The views of a scene show one set of named points, each view turned or mirrored, and shifted as a whole, with a little noise and some points left out.

Scene 1
View 1
<48>: [  9   4  14  -1 -18  -3   0  -4  14  -1   7   2  14  -7   2  -7   2   6
   5  -8   6   3   0  -7   4  -1   1  -2  -8  -9   0 -10   0  -7   4   8
  -4  -1  -5   6   6  -1  10   6  -5   9 -10  -4  15   1   1  -1  -2   1
   9   2  -8  -4  -1   2   0  10]
<82>: [ 14  -7   1  -2 -10 -10   0   2   7  11  -3   8  12   6   0   1  -5  -8
  -5  -5   7   2  -2  -3  -6  -2   0   5  -5   4   1 -11   5   0   0   5
  -6   3   1   3   3  -3  11   5   4   7  -2   3   8  -7  10  -3  13   4
  -1   7  -9  -8   6  -2   4  -7]
<98>: [  3  12  18   1 -24  -4  -2  -9  10  -4   9   1  15  -9   0 -10   3  10
   4  -5   2   6   3  -6   5   2   0  -3  -8 -13   3  -5  -6  -6  -1   6
  -4   0  -3   5   7  -4   4   5  -6  12 -10  -7  16  10  -5  -1  -7   4
  11  -3 -10  -8   5   5   0  11]
<11>: [ 13 -11  13   4  -2   9  -3   5  20  -1   0  -5  -5   8   4  -3   9  -9
   0 -11  10   1  -6  -6   1  -6   0  -4  -1   2  -9 -16   0  -9   5   7
  -2  -5 -12   2  11   5  20   5   3   7  -9  -3   1   4   3   1   2   6
  -4  -4   4   2 -15   2   3   9]
<239>: [ 10 -16   5   7  14  11  -7  11  21  10 -15  -5 -19  23   1  10   9 -24
  -7 -15  12   1  -9   3  -6 -11  -1   0  -1  16 -19 -23   4  -6   0   2
   3  -8 -15  -6   9   5  23   6  14   4  -5   3 -16   0  11  11  15  14
 -13  -8  10   1 -26  -3   3   2]
<238>: [  1  -8  -4   7   0  -9  -4   1  10  16 -18   9   2  15  -7  14  -6 -18
  -9  -5   6   1   0  11 -13  -8  -3   5 -11  10 -13 -18  11   2 -10  -5
  -1  -7  -2  -2   0   1  15   8  10   1  -1   5  -9  -4  16  15  20  18
  -2  -3  -8 -14 -14  -3  -2  -7]
<249>: [ -3   4  18  10  -6   5  -1  -1  20  -3  -9  -3  -2   4  -1   1   7  -2
  -3 -13   2  -1   2   4  -2  -2  -1  -6  -8  -7 -19 -18   4  -4  -3   2
  -1 -16 -12   5   7   5  24  10   2   0 -11  -6   1  14   2  13   0  19
  10 -14  -3  -4 -24   7  -3  13]
<179>: [ -1   3  -2   3 -12 -13  -6  -7   7  12  -4  11  12   4 -10   8  -8  -6
   1  -3   5   7   3   5  -4  -5  -2   7 -11   3   2 -11   3  -1  -7  -4
   1   2   2  -4  -2  -4  -3   4   4  14  -3   2   3  -4   8  11   8   8
   1  -1 -14 -18   0  -6   3  -5]
<76>: [ -5  11  15   4 -25 -11   0 -10  14  -3  -1   7  19 -14  -4   0  -2  10
   5 -10   1   0   7   1   0   0   0  -1 -13 -14  -6 -12   8  -5   0   4
   0  -5  -2  11   2  -2   9   9 -10   5 -10  -9  15   1   3  10   1   8
  16  -4 -16 -16  -7   5  -5   9]
<176>: [  2  11   8   4 -12  -2  -5  -5   4   4   5   0   7   5  -3  -5   5   2
  -1  -1  -1   9   2  -2   3   0  -5   1  -5  -4   5  -3  -9  -3  -9   2
  -3  -1  -4  -7   6  -2   4   6   3  14  -9  -3   9  13  -4   0  -6  10
   6  -4  -6  -6   3   4   0   4]
<247>: [ -8   4   8   7 -11  -8  -4  -6  16   6 -12   8   8   2  -8  10  -4  -5
   0 -11   5  -1   2  10  -6  -5  -2   1 -13  -3 -15 -17  11  -3  -5  -4
   2  -8  -6   3   0   2  11  10   1   4  -5  -4  -1  -1   9  20  10  17
   6  -8 -13 -17 -19  -2  -4   3]
<134>: [  0  13  12   1 -16  -7   3  -5   3   0   2   0  13  -1   0  -7   3   6
  -7  -1  -4   4   3   0  -5   3  -2  -1  -8  -9   1  -6  -4   2  -9   5
  -8  -7  -1   3   7   0  13   7   2   4  -8  -3  15  13  -2  -3  -2  14
  14  -3 -10  -5   5  11  -3   6]
<4>: [-15  17  21  11 -17  -2  -5 -10  16  -3  -6   2   6  -6  -7   2   2   7
   4 -11  -1   3   8   8   3  -1  -2  -5 -14 -14 -15 -14   4  -4  -5  -3
   4 -11 -11   2   8   1  11   8  -3   6 -10 -12   4  13  -4  23  -6  21
  16 -15 -13 -13 -22   6  -6  15]
<215>: [ 27 -19   0  -6  -1   3  -2   8  10   9   4  -1   1  11   7  -5   5 -13
  -6  -6  14   3 -11 -11  -3  -5   2   4   2  11   4  -9  -4  -3   5  11
  -8   4  -3  -1  10  -1  14   3  10  11  -4   6   5  -4  10 -15   8  -3
 -12   8   4   3   9   1   8  -2]
<216>: [  3   9  14   2 -21  -6  -6 -11  11   0   8   3  13  -9  -3  -8   2  10
   9  -6   3   8   1  -6   9   0   0   0  -9  -9   5  -5  -6  -7  -1   5
   2   2  -6   0   4  -4   0   5  -6  17  -9  -6  15   5  -6   1  -9   2
   7  -2  -9 -10   1   3   2   9]
View 2
<179>: [  4   0   2   6  10 -10  -6 -10  -5   0   4  -4  -2   0   3  -2  -3   6
  -8 -13  -4   4 -13   2   8  -1   4  -5   6  20  -6   0  -9   3  -2  -7
   3   4   9 -11  -8  -2  -1  -5  -5  -3  -5  -3   0   0 -11   1  -7   2
  15 -16  11   4  -3  -2   2   2]
<216>: [ -3  -1   6  -2  -5 -10  13 -12   7  -2   3 -14   0   5   9 -12   8  -1
   1   2 -15   4  -8  13  15  -3  -5  -8   5  14  -5   9  12   6   4  -4
  13   0   7  -5  -6   2   2 -20  10  -7   1   5  -3 -16 -24  11   1   2
  12 -14  10  12  -2   8   9  14]
<134>: [  7   0   1  -5  -5  -5  12  -7   9  -1   4  -6   7   2   0 -11  14  -3
  -2   4  -8   2   1   5  17   4  -5   0   0  11  -4  10   9   2  -1   3
   1   2   3  -8  -7   0   4 -10  12  -2   1   5   0  -2 -15   3   1  -4
   4  -2  -6  -3  -1   8   8   5]
<82>: [  4   1  -3   8  13 -11   0  -8  -3  -2   6  -1   4  -5  -4   0  -1   5
   7  -7  -8   2  -5   4   7   0   3  -6  -2  22   1   1  -1   1   6  -9
   3   5   5   7   1   2   1 -10  -2   2   0  -7  -4   3  -4   3  -9   0
  14 -10   5  -9 -15  -4   2   9]
<238>: [  3   0  -7  11   9 -12  -9   3  -4 -10  -2   2   7  -3  -2   3 -14  10
  -1 -20   8  -2 -12 -16   7   0  13   3   2  12   0  -1 -16   5   4   0
  -5   7   3  -2  -1  -8  -2  -1 -14   2  -9  -5   9  13   0  -6  -9   2
  19  -4   3 -12  -6  -3  -6 -14]
<11>: [ -6  -1  -5  10  -7 -13  14   1   1 -18  -7  -5   9   2   6  -6  -8  -1
  19  -6  -2  -1  -6  -8  10  -7  11  -9  -3   7   9   6   9  10  18   0
   6   4   2  17   9   0   2 -29   4  -2   0   1   2  -2  -6   7  -4   4
  17   1   1  -6  -5   8   4  -3]
<48>: [  0   1   4   1  -1 -10  19  -9   6  -7   1 -10   5   2   2 -12   5   0
   9  -2 -13   1  -4  10  13  -2  -4  -8   2  13  -1   8  10   3   5  -6
   7  -1   5   4   0   1   4 -20   6  -4   3   2  -1 -12 -19   8   3   1
  14  -9   6   0  -5   8   8  14]
<98>: [ -1  -2   4  -4  -6  -9  18 -11  10  -4   4 -12   3   3   3 -16  12  -2
   4   3 -14   3  -4  11  15  -1  -7  -8   2  10  -5  10  13   6   3  -3
   7   0   6  -3  -6   0   5 -18  10  -5   3   5  -1 -13 -25   9   3  -2
  11 -11   4   4  -1   8   9  14]
<247>: [  2   1   2   9  -2 -10   7   2   2 -11  -5  -8   7   3  -1  -9 -11   8
  -2 -19   3  -2 -12  -9  11  -1   3  -1   8   5  -6   2 -10   7  -1  -2
  -3  -2   3  -9  -7  -6   2  -7 -12  -1  -7   3  11  -3 -15  -3   3   2
  24  -7   6  -4   5   6   0  -6]
<249>: [  0   1  -1   4 -15 -12  18   7  11 -18  -8  -8  14   3   2 -13  -8   1
   5 -10   5  -5  -6 -12  15  -3   4  -1   2  -6   1   8   2   9   9   8
  -3   0  -1  -1   0  -6   5 -17   1  -2  -3   7  11  -3 -18  -1   6   4
  20   4  -5  -4   8  14   5 -10]
<215>: [  0   1 -10   6   7 -12   7  -6  -8  -9   5   6   3  -6  -2   5   3  -1
  23   3 -11   5   2   1   6  -3   9 -10 -13  26  13   6  12  -2  19  -5
   6  13   8  27  11   4   1 -22  11   3   3 -10  -9  11   5   9 -15   2
   7  -1  -2 -14 -25  -2   2   8]
<4>: [  0   0   6   0 -15  -8  17   0  15 -12  -8 -15   9   8   5 -20  -3   2
  -6 -11   1  -5 -10  -7  19   0  -2   2  11  -7  -8   8   0  10  -1   6
   0  -6   1 -19 -10  -8   4 -12   1  -7  -3  11  13 -12 -28  -1  11   3
  19  -3   2   7  18  15   7  -6]
<239>: [ -8   0 -10  14  -7 -19  -2  10  -6 -25 -12   1   8  -1   7   4 -24   5
  17 -18  10  -6 -11 -27   6  -9  23  -4  -2   6  13  -1  -5   9  24   6
   3  10   2  17  13  -7  -3 -23  -7  -1  -7  -5   8  13   5   1 -12   9
  21   4   1 -10  -5   2  -5 -23]
<176>: [  1  -4   3  -3  -7  -8   4  -9   4  -2   4  -9  -1   6   9  -5   7  -3
  -2   5  -7   2  -5   3  14  -1   3  -4  -1  14  -1   8  10   4   5   3
   9   5   7  -8  -3  -1   1 -16  14  -5  -1   4  -2  -2 -15   8  -5   0
   6  -8   1   9  -1   6   8   2]
<76>: [  5   2   5   1   1  -7  19  -6  11  -4   0 -12  10   3  -4 -20   3   5
  -2  -9  -9  -1  -7   9  15   1  -9  -4   8   6  -8   7   0   6  -5  -5
   2  -6   3 -10 -10  -2   7  -9  -4  -3   0   5   6 -17 -27   1  10   0
  20 -11   5   0   4  10   7  13]
View 3
<82>: [ -4  13   5  -1   4   8   3   0   0   1  -2   0   0   3  -8  -3   6   7
  -8  10  -1   1   1  -5  -5  -4  -3  14  -2   4  -3  11  -8   1   0   5
   7   0  -6   8   5  17  -2 -11   3 -11  -1  -6  12   2   1  -9   1   9
   7  11  -1   3  -3   0   0  13]
<4>: [ 15   6  -3  11  10   2  17  13  10  -4   8  -6  11 -13 -15  -5   7 -13
 -10  -4   9   1   0  22 -10  10   3  -7   2  -5 -12   3  10  16  -5  -3
 -15   6  11   1   1 -21  -2   7   4  16  -7   8  11  10   8   5   6   2
   1  -6 -27   5   6 -10  -2   0]
<249>: [ 14  -1  -3   4   3   5  17  16   5 -11   9  -8   8  -7  -4  -2   4 -11
  -8   2   5  -6  -6   9 -13  12  -7  -5   7   2  -1   3   1   6  -5  -7
  -6  10  14  -2   0 -10   0   3   9   4  -4   5   7   6   7   1   4  -1
   5  -4 -17  17  -1 -11  -4  -2]
<238>: [  8  -1 -12   2   8  -3  14  -1  -4   6 -10   1  -3   5  -3 -14  -5  -2
 -12  -5   2  -3  -2  -1 -17   1   0  -1  12   8   5   3 -15  -8 -12   0
   1  -5 -21   5  -1  28   2   6   7 -19  -3   2  11   5   3   8   1   5
  -1  10   4  15  -2 -15  -1   3]
<176>: [  1  14   5   8   7   0   0   8   8   1  -7  -2  12  -4 -13  -2   2   2
  -7   1  -2   5   6   2  -6   1  -8  10  -4  -4  -5   6   7   8  13   7
  -5   2   9  -2   9  -9   1 -13   3   9  -3  -6   3  -1   6   0  11   3
  -1   8 -15  -1  -3   3   4   8]
<179>: [  4  14   0   6  11  -3   4  -2   4  11  -9   4   6  -3 -16  -9   2   5
  -8  -3   3   5   8   7  -7  -2   1   8  -2  -3  -7   6   0   5   1   9
  -7  -5 -11   3   6   6   1  -2   0  -1  -1  -3   6   2   5   4   8   7
  -1  10  -9  -4   0  -4   4   8]
<98>: [ -1  21  12   5   6   9   2  12  10  -1   3  -4  13  -6 -17   2  15   1
  -9   9   2   4   5  10  -2  -2  -5  11 -11  -8 -15   8  11  15   4   3
  -6   6  13   2   7 -14  -4 -12   0  12  -4  -4  11   1   6 -11   8   5
   9   4 -22  -8   0   2   1   9]
<216>: [ -3  18  14   4  10   4  -1  10   9   3  -1  -6  11  -4 -20  -1  14   3
 -10   7   1   5   3  12  -5  -1  -6  13 -11  -9 -15   7  11  16   6   6
  -9   4   7   5  11 -11  -6 -13  -3  10  -6  -4  14  -3   7  -7   9   8
   7   7 -21  -8   2   0   5   9]
<215>: [-14  11   7  -6  -6  13  -4   8  -4 -11  -5  -6   3  10   2   7   5   9
  -6  14 -10  -3  -6 -21  -7  -7 -23  24  -2   8   6   7  -8  -7  16   0
  12   7   7   7   7  19  -1 -25   6 -13   0 -14   9  -6   3 -15   5   4
   9  15   4  12 -10   5   1  13]
<239>: [  9 -12  -9  -4   1  -2  11  20  -9 -12  -6 -11   2   7   8  -5  -4  -7
  -8  -5  -5 -11 -18  -8 -21   9 -19   1  17  12  18  -5  -7  -7  -4 -12
   4   8  -3   4  -1  18   0  -2  13 -20  -6  -3   9  -3   9   5   6  -3
  -2   6   3  33  -7 -20  -1  -6]
<11>: [  1   1   5  -3   0   8   5  23   0 -14   1 -11   6   4  -1   2   8  -4
  -7   7  -4  -7 -13  -2 -15   4 -20   7   3   4   5   2   1   3   1  -9
  -1  12  12   6   4   4  -4 -11   5  -5  -6  -5  14  -3   7  -7   7   1
   6   6  -9  19  -6 -10   0   0]
<76>: [  7  15   6   4   8   9  11   7  10   0  11  -3   7  -7 -19  -3  15  -4
 -12   9   9   0   4  17  -2   0   6   1  -6  -6 -18  13   5  16  -7   1
  -9   4   6   5   3  -8  -3   0   0  10  -5   5  18  11   5 -10   0   8
  13  -1 -23  -6   5  -1  -1   8]
<48>: [ -4  16   9   1   4   9   3  14   7  -2   7  -6  10  -3 -13   2  16   1
 -11  13   2   0   0   5  -4  -2  -8  13  -7  -2 -10   8   6  13   2   1
  -2   7   9   6   6  -4  -5 -12  -1   6  -6  -4  14   1   6 -13   5   6
  12   6 -18  -1   1   0   1   9]
View 4
<176>: [ -9 -13   2  -4  -4  -4 -10   8  -6   0   4  -8  -2   7 -11   1  -8   4
  -9  -9  -4   5  -9   5 -10   4   2   4   8  -2   1   3  -1  -9   3  -3
  -2   3  -5   1   7  -1   5  -5   1  -1   0  10  -8 -12   2  -4   8   6
   3   4   4  -6  -2  -2   8   8]
<48>: [-12  -2   1  -2   1  -3  -5  10  -9  -3   6 -13   2   5  -7   3  -3   7
 -20 -16  -4   2  -3   0  -3   7  -3   9   2  11  -9  11  -2  -9  -6   4
 -11   4  -6  -7  11  -5   2  -3  -1   4   1   4 -10  -4  -1  -9   5  13
  -1   8  -1  -2  10   6   8   4]
<247>: [  1  -4  -9   9   2 -10  -8  -4  -5  -1  10 -12  -2  -4   3  16   7   4
  -6   4   3   5 -10  -1  13   0  -9   5  -2  14  -5  -2 -15   7   2  -3
  -5  -5 -13  -1   1   9  -7  -4   3   0  20   5   6 -11   2 -14  -4   7
  -8   5   0   3   0   7  -4   9]
<98>: [-16  -9   6  -2   0  -4 -11   9  -9  -1   7 -14   2   4 -15   2  -8  11
 -20 -19  -4  -1  -6   1  -7   8  -3   8   3   9  -6  12   6 -10  -3   3
 -12   5  -9  -3  13  -2   9   0  -1   1  -1   8 -11 -12   1  -7   5  11
   4   5  -1  -2   6   7   5   6]
<179>: [ -3  -4   0   2  -1  -3  -4   3 -10   3  14  -3  -7   0   3   5  -1   5
   1  -3  -4   4 -13  -1   7   1   5   3   2   2  -6   0 -14  -1   5  -6
  -5  -5  -6   7  -9  11 -14 -12   2  -2   5   6   1  -9  -5  -4   5  11
   4   5  -2   9   0   2   6   9]
<239>: [ 14   8 -28  -1   4  -5  -2   5   7  -1  -4  -8   1  12  18  12  14 -22
  -4  18   0  23  11   3  -3  -7   7  12  11   9   7 -11 -27   8   0  -9
   8  -2   9  -9  -4  -9 -11  -3  -2  10  26  -2   7  11   5 -18  -9  -4
 -19  18  15   0   6  -1   5  12]
<216>: [-18  -8   4  -5  -2  -2 -11   5  -4   2   9 -14   3   8 -13   5  -8  13
 -14 -17  -5   1 -10   0  -9   6   0  10   3   6  -6  14   5 -11   0   6
 -11   8 -10   2  10   0   7  -7   1   0  -2  10 -12  -9  -2 -10   3  15
   4   5  -4   2   2   4   5   5]
<134>: [ -9 -11   4   0   0  -8  -8  11 -13  -7   4  -7  -4  -2 -14  -1  -2   8
 -17 -15  -2  -1  -8   8  -4   5  -5   1   6   5  -6   3   0  -7  -4  -4
  -4  -5  -9  -5  14  -3   4   1   0  -3   1   6  -6 -18   3  -2  12   3
   1   1   5 -12   5   4   5   7]
<82>: [ -5   4  -2  -1   0  -4   4  14 -14  -1  13  -1  -7   1   4   0   1  -3
  -9  -9  -6   6  -1  -3   7   3   8   5   5   6  -9   0 -15  -5  -3  -8
  -7  -6   3  -2  -3  -2 -17  -6   0   5  -1  -3  -5  -1  -4  -1   9  12
   3  11   4   4  13   3  15   9]
<238>: [  8   2 -14   6   2  -8   1   2  -7  -1   9  -2  -9  -4  14   9  11  -9
  -1  12   1   9  -5   3  14  -4   0   0   4   6  -1 -10 -27  10   1 -13
   2 -13  -2   0 -10   8 -22  -6   4   1  19  -2  11  -6   2  -5   3   1
 -10   7   7   4   2   3   3  12]
<76>: [-14  -7   3   6   3  -8  -9   1 -11  -2  12 -15   1  -4  -8  10   1  15
 -19 -16   2  -4 -13  -1   7   6 -15   6  -5  15 -12  11   0  -3  -5   3
 -14  -2 -16  -3  11   6   4  -1   2  -2   6   7  -3 -17   0 -11   3  13
  -3   2  -5   0   6  13  -3   5]
<249>: [  1  -5 -15   5   4  -8 -10   1   0  -5  -3 -18   3   4  -2  15   6  -1
 -17   4   4   6  -1   6  -2  -1 -15   8   2  16   1   0  -8   4  -4   0
   1  -2  -8 -11  14  -4   7   6  -1   3  21   7   3 -10  10 -20  -5  -2
 -14   7   8  -9   2   7  -7   8]
<11>: [ -4   4 -14  -2   3  -3  -5   9   1  -2  -2 -15   4  13   5   7   3  -8
 -18  -1  -3  15   7   0  -7   0   2  13   7  13  -1   4 -11  -2  -6  -1
  -4   6   3 -13   7 -13   1   0  -2  10  13   2  -4   6   5 -16  -4   4
 -13  16  12  -6  10   3   7   9]
View 5
<249>: [  6   9  12   1 -13   8   3   9  17  12   1   4   6  13  -2  11 -12 -13
   9  -8  -6   5  10   0  -9  -6  10   8  -2   5 -11   0 -13 -11 -12   3
   0  10  -3 -12  -3  -4  13   3 -19   5  -6   1  -3   4   6   6 -17  11
   1  12  -3   8  -5  -1  -7  -3]
<216>: [-15   8   6  -7   0   1  -1   4  16   1   3   9   8   3  -7   2 -17  -1
   3   0  -1  -3   6   8 -11 -18   5   0 -13 -11  -1  -8  -8 -16   7  13
  -4   7 -13  -5   9 -13   1   6   1   2  18   0   4  19  -1 -11 -12  -4
   0   4  -8 -14  -5  16   1  -7]
<98>: [-12  11   8  -9  -2   2   4   7  17   4   0   8   9   2  -7  -4 -17  -6
   7   1  -1  -3   8   5 -15 -15   7  -1 -10 -10  -4  -8  -6 -12   6  13
  -5   8  -6 -10   9 -18   0   8   2   2  18  -2   6  15   2 -13 -11  -2
   3   5  -5  -9  -6  16   1  -8]
<48>: [ -7   7   2  -7  -1   6   5   3  16   7   0  12   8   0  -7   0 -12  -6
   5   5   1  -4   6   7 -13 -14  10  -1  -9   0  -3  -7  -6 -13   3  19
  -5   8  -2 -10   6 -15  -1   9   2   2  11   3   4  13   3  -9 -11  -3
   1   7  -3  -7  -4   8   1 -10]
<247>: [  6   3   8   5  -4  12   7   1   8   3   2  -1   1  11  -6   5   1  -5
  14  -3 -10   9  12   0  -6  -6  15   4  -4   5  -7  -2 -11 -16   3  -3
   0  12  -5   0  -1  -3   4  -1 -14  -3  -9   9  -6   1  -2  10 -12   3
 -12  12   2  -5   6  -1  -9  -7]
<176>: [-11   6   3   0  -4  -1  -5   4  18   0  -3   8   6  -1  -2   5 -16  -4
   3  -6   1  -7   4   2 -11 -11  -5   9  -4  -9  -6 -11  -5 -13   7   6
  -1  11  -8  -7   4  -9   6  -1  -1   2   6  -2   8  12  -5  -9  -6  -2
   2   2   2  -8  -5  18  -4  -2]
<179>: [ -4  -1   3   9   4   7   0  -6   7  -6  -1   4   2  -1  -5   2  -4   2
   7  -2  -6   1   7   1  -9  -9   6   5  -4  -1  -5 -10  -2 -18  19   1
  -4  11  -8   8   4  -3  -6  -2   0  -6  -4   9   1   6 -11   3  -4 -10
 -12   7   7 -14   8  11  -7  -4]
<215>: [  1 -10 -13   5   3   1 -12 -10  17   7 -13  26   4 -21   1   9 -10  -7
 -11   6  15 -21  -2   6  -9  -9  -1   7   3  17  -3 -15   9  -8   0  33
 -10   8  18 -11  -5  -4  -1   0   2   6  -3   6  13  10  -1  -4   5 -10
   8   8  16   9  -5   2  -3  -2]
<11>: [  1   0   0   2  -3   6  -7   2  15  14  -4  20   6  -2  -3  18 -14  -7
  -6   2   6  -5   5   8  -4 -12   6   8  -3  10  -6  -8  -7 -15 -13  19
  -6   7   3 -13  -6  -4  10   0 -17  11  -3   7  -2  12   5   3 -11   3
   2  13   2   7  -9  -3  -3  -4]
<76>: [ -5  12  11  -9  -3  10  14   9  12   4   4   1   6  11 -12  -8  -8  -7
  18   0 -12   5  12   3 -14 -13  17  -3  -9  -2  -4   0 -12 -11   6   7
  -1   9  -8  -6   8 -18  -1  10   0  -4  12   4  -2   8   3  -5 -17   1
  -6   7  -6 -11  -1   5  -3 -13]
<238>: [ 11  -6   1  17  -1  12   1 -10   5   0  -2   3  -2   0   1   8   5  -7
  11  -4  -5   4   8  -2  -6  -1  10  11   4  14 -10  -8  -2 -14   9  -3
  -3  11   3   5  -9   5   0  -9 -11  -3 -23  15  -3  -4 -10  16  -1  -3
 -12  13  12   2  11  -4 -14  -1]
<82>: [ -1  -4  -5   6   4   6   0  -9  10   2  -5  12   2  -9  -6   0  -2  -4
   4   7   4  -8   3   3  -9  -8   8   3   1   9  -1 -14   2 -12  11  16
  -7   9   7  -2   0  -6  -7  -1   5  -2  -2  10   5   7  -5  -1   0  -9
  -4   9  11  -4   4   4  -5  -6]
<4>: [ -2  17  18  -3 -11   7   7  15  16   5   7  -5   7  19  -4   5 -12  -7
  18  -8 -15  11  15   0 -11 -10  10   4  -9  -9  -9   2 -16 -16  -5  -6
   4   9 -15  -9   2 -10  12   5 -17   1   4   0  -5   7   5   2 -21  10
  -3  12 -11  -6  -2   7  -5  -7]
<239>: [ 14 -11  -3  16  -6  12 -14  -7  10  11  -7  17   0  -1   3  31  -4  -7
  -9  -5   7   0   4   1   3  -5   5  17   4  22 -11  -7  -4 -17 -14   8
  -8   8   5  -3 -17  10  12  -9 -28  11 -26  12  -5   4  -2  18  -7   4
  -5  19  11  16  -2 -13 -13   3]
<134>: [ -7  14   5  -2  -8   3   6   8  19   0  -6   4   6   2  -3  -7 -14 -11
  14  -4  -6  -7   6  -1 -18  -8   0   5   0  -4  -7  -7  -4  -7   6   9
   2  12  -1 -13   6 -14   3   5   4  -1   7  -4   9   6   1 -10  -5   1
   7   2   3  -4  -1  14  -4  -7]

Which points are out of place in each view (at most two, in the order of its rows)? Write none if all are in place.
view 1 | <215>
view 2 | none
view 3 | <238>, <179>
view 4 | none
view 5 | none
